A landscape with many valleys, sampled at points; each row gives a point and its height.
From any point a ball takes the steepest step (drop divided by distance) to one of its 6 nearest points. It stops when none of these is lower. Distance is the straight distance between rows; heights are no part of it.
k205 h=62: [130  90 139 139 131 141 107 138]
k556 h=303: [131 103 138 132 117 119 108 106]
k488 h=572: [132 111 162 154 105  36 149 135]
k49 h=216: [138 144  89 106 110 185  96 121]
k872 h=265: [134 116 137 128 127 126 128 108]
k612 h=104: [142 170  76 120 109 209  82 147]
k168 h=217: [125 143  99 105 112 144 105  84]
k924 h=247: [136 163  95 102 125 188 110 120]
k349 h=240: [135 126 114 111 132 171 109 123]
k479 h=291: [140 133 120 109 153 196 124 151]
k347 h=186: [128 139 147 122 145 113 148  95]
k465 h=253: [125  99 121 125  97 126  87  95]
k816 h=400: [122  90 153 158 134  98 135 159]
k249 h=277: [125 181  63 100 108 162 102  91]
k967 h=269: [118 100 147 141 158 149 133 170]
k30 h=351: [124 119 155 140 156 103 163 146]
k486 h=412: [120 108 144 146  93  59 115  86]
k911 h=292: [131 121 139 123 174 170 146 158]
k942 h=245: [141 118 114 114 129 186 102 134]
k311 h=260: [139 183 107  94 160 184 155 110]
k427 h=521: [130 130 158 149 110  41 147 106]
k93 h=380: [129  73 153 164  99  66 111 140]
k356 h=54: [132 153 131 108 149 139 151  93]
k228 h=223: [127 170  71 104 101 181  91 111]
k692 h=280: [121 200  58 109 106 187  98 114]
k364 h=472: [127 103 158 157 103  55 132 125]
k328 h=174: [121 122 124 122 109 108 114  83]
k195 h=159: [133 164 114  99 137 160 136  97]
k398 h=97: [125 125  87 116  97 155  77  97]
k376 h=534: [101  89 156 164 129  73 143 213]
k32 h=421: [107  92 154 161 142 107 139 185]
k707 h=238: [130 123 144 126 161 151 147 135]
k668 h=64: [123 133 123 117 118 103 119  72]
k274 h=552: [116 128 159 149 124  44 181 174]
k888 h=279: [139 175 124 100 176 176 172 117]
k286 h=313: [125 141 157 137 160 103 175 127]
k9 h=230: [135 141  97 109 117 194  97 137]
k812 h=628: [109  92 154 164 103  46 144 195]
k584 h=688: [125 118 156 152 113  31 175 168]
k235 h=267: [139 120 126 114 143 172 119 137]
k468 h=287: [131 130 154 133 157 110 157 128]
k463 h=180: [132 130 141 119 149 138 141 119]
k784 h=188: [134 136  87 115 103 179  83 119]
k159 h=215: [138 181 102  90 139 175 136 101]
k454 h=164: [136 157  72 117  97 193  77 133]
k436 h=220: [145 151 118 103 150 177 132 119]
k192 h=166: [140 160 128 101 158 160 161 106]
k277 h=339: [131 115 127 121 168 195 131 168]
k305 h=329: [129  74 144 147 101 105  95 113]
k850 h=327: [143 153 118 104 164 205 140 158]
k945 h=411: [130  86 155 159  98  60 114 121]
k175 h=319: [117 109 153 144 167 128 155 157]
k629 h=304: [126 198  63 101 114 163 119  90]
k251 h=182: [133 101 122 123 120 153  93 127]
k11 h=371: [120  89 141 149  89  77  98  93]
k260 h=259: [141 146 105 108 138 198 115 138]
k247 h=401: [109 106 156 157 142  89 155 185]
k362 h=228: [118 171  94  93 122 143 127  72]
k447 h=461: [131 117 155 150 104  55 134  97]
k75 h=580: [125 123 159 151 123  55 166 136]
k793 h=457: [127 123 159 146 136  76 160 128]
k617 h=336: [124 109 144 139 120  91 120  97]
k688 h=590: [107  81 152 167 108  56 137 205]
k125 h=73: [111 122 159 151 143  72 174 176]
k190 h=254: [129 101 148 142 138 114 127 135]

For each start below, name the point where the ball stops.
k427 => k668
k249 => k612
k93 => k398
k9 => k398
k850 => k356
k488 => k398
k486 => k668
k816 => k205
k707 => k356

Call two points neighbours if one is among the 6 nearest of the other. Go from one point of each pair to the other, from neighbour to neighbour, staying as low as possible. Name the highest point that can't be avoided.
k125 and k398 => k30
k205 and k612 => k784
k668 and k612 => k168
k668 and k356 => k347
k205 and k398 => k251
